Points on a hilly landscape, in no order, each with its height.
A ball rolls from a point to whichever of its 5 nearest points has the largest drop for the distance, and stops where none of them is lower. Distance is the straight distance between rows; heights are no part of it.
Z741: 87  79  125  92  102  109  121  107  89  105  98  116  h=629
Z754: 116  78  95  111  106  103  104  93  105  92  103  120  h=354
Z575: 127  105  84  98  124  114  95  121  87  79  85  100  h=326
Z786: 117  72  120  95  93  88  107  102  97  89  93  107  h=298
Z53: 118  82  84  102  83  79  92  83  104  83  100  96  h=152
Z559: 97  127  70  104  100  90  120  105  85  82  100  102  h=345
Z510: 87  100  125  106  110  94  86  83  116  122  114  98  h=216
Z115: 110  89  73  120  105  113  123  84  110  85  116  124  h=403
Z505: 126  109  128  97  89  87  81  84  117  120  98  68  h=314
Z382: 95  129  89  92  66  85  92  113  104  107  90  67  h=473
Z10: 78  89  131  92  95  93  77  83  112  130  103  79  h=259
Z175: 121  120  112  89  95  97  65  102  114  115  95  59  h=396
Z235: 119  102  63  96  113  106  87  120  91  83  92  96  h=331
Z75: 97  128  98  97  86  76  112  93  87  93  100  91  h=278
Z330: 117  123  88  108  127  100  78  97  108  105  108  91  h=400
Z749: 64  103  115  103  91  90  106  80  102  118  114  104  h=266
Z737: 88  91  84  116  88  87  125  82  100  98  118  110  h=423
Z453: 125  100  104  88  103  103  103  124  75  81  77  95  h=338
Z199: 84  90  77  111  94  126  124  93  114  90  124  115  h=288
Z488: 115  63  106  99  97  97  87  98  111  91  99  111  h=615
Z84: 111  84  115  90  78  91  125  106  77  86  80  102  h=426
Z578: 120  110  119  110  109  84  77  80  110  110  110  83  h=289
Z831: 67  77  99  88  93  119  117  108  84  101  77  104  h=469
Z822: 87  123  104  91  120  94  83  135  96  110  104  91  h=395
Z541: 100  101  124  110  114  94  91  78  108  113  116  103  h=159
Z730: 132  92  94  112  115  102  106  97  97  80  99  114  h=270
Z534: 79  81  69  106  111  120  91  91  108  100  104  121  h=553
Z307: 86  96  117  94  106  164  115  115  102  98  95  115  h=454
Z2: 99  120  90  91  77  72  97  98  93  99  91  79  h=425
Z43: 75  90  95  101  71  79  105  81  108  111  107  95  h=464
Z728: 124  108  65  107  117  110  102  109  92  77  94  107  h=323
Z365: 95  113  116  108  91  76  117  86  100  110  113  111  h=315
Z97: 99  72  109  98  114  116  100  99  104  98  100  119  h=598
Z5: 66  111  94  100  96  111  117  89  113  108  113  122  h=86
Z371: 96  108  115  119  119  107  91  87  121  123  119  112  h=248
Z928: 122  76  117  100  101  98  112  99  87  88  98  116  h=81
Z164: 70  99  102  89  104  127  121  107  80  107  71  110  h=151
Z325: 91  82  124  103  112  132  117  111  101  102  95  117  h=489
Z326: 90  73  94  93  120  117  82  99  103  99  96  123  h=806
Z609: 79  122  81  93  88  86  100  130  91  99  97  84  h=361
Z532: 95  127  110  87  79  89  84  121  100  113  90  67  h=448
Z484: 82  78  78  89  104  108  74  93  113  107  98  107  h=826
Z751: 114  137  111  97  105  82  105  97  89  106  101  102  h=58
Z123: 98  115  106  102  71  72  108  84  100  102  97  79  h=458
Z380: 132  101  89  85  90  94  74  127  96  84  80  92  h=356
Z259: 89  96  90  100  114  106  65  113  118  112  110  55  h=474
Z213: 108  83  123  115  106  128  128  109  92  95  99  119  h=541
Z446: 89  116  59  100  104  94  101  122  86  82  98  89  h=337
Z882: 112  128  121  111  103  92  106  83  103  108  118  111  h=113

For each start below, name every point that the ball comes to, in order.
Z326 => Z754 Z928
Z728 => Z730 Z928
Z43 => Z749 Z5

Two balls start at each pair of points below. Name the first point that both come to, or write never.
Z2, Z541 => Z751
Z235, Z575 => Z730
Z382, Z510 => Z751
Z123, Z10 => Z751
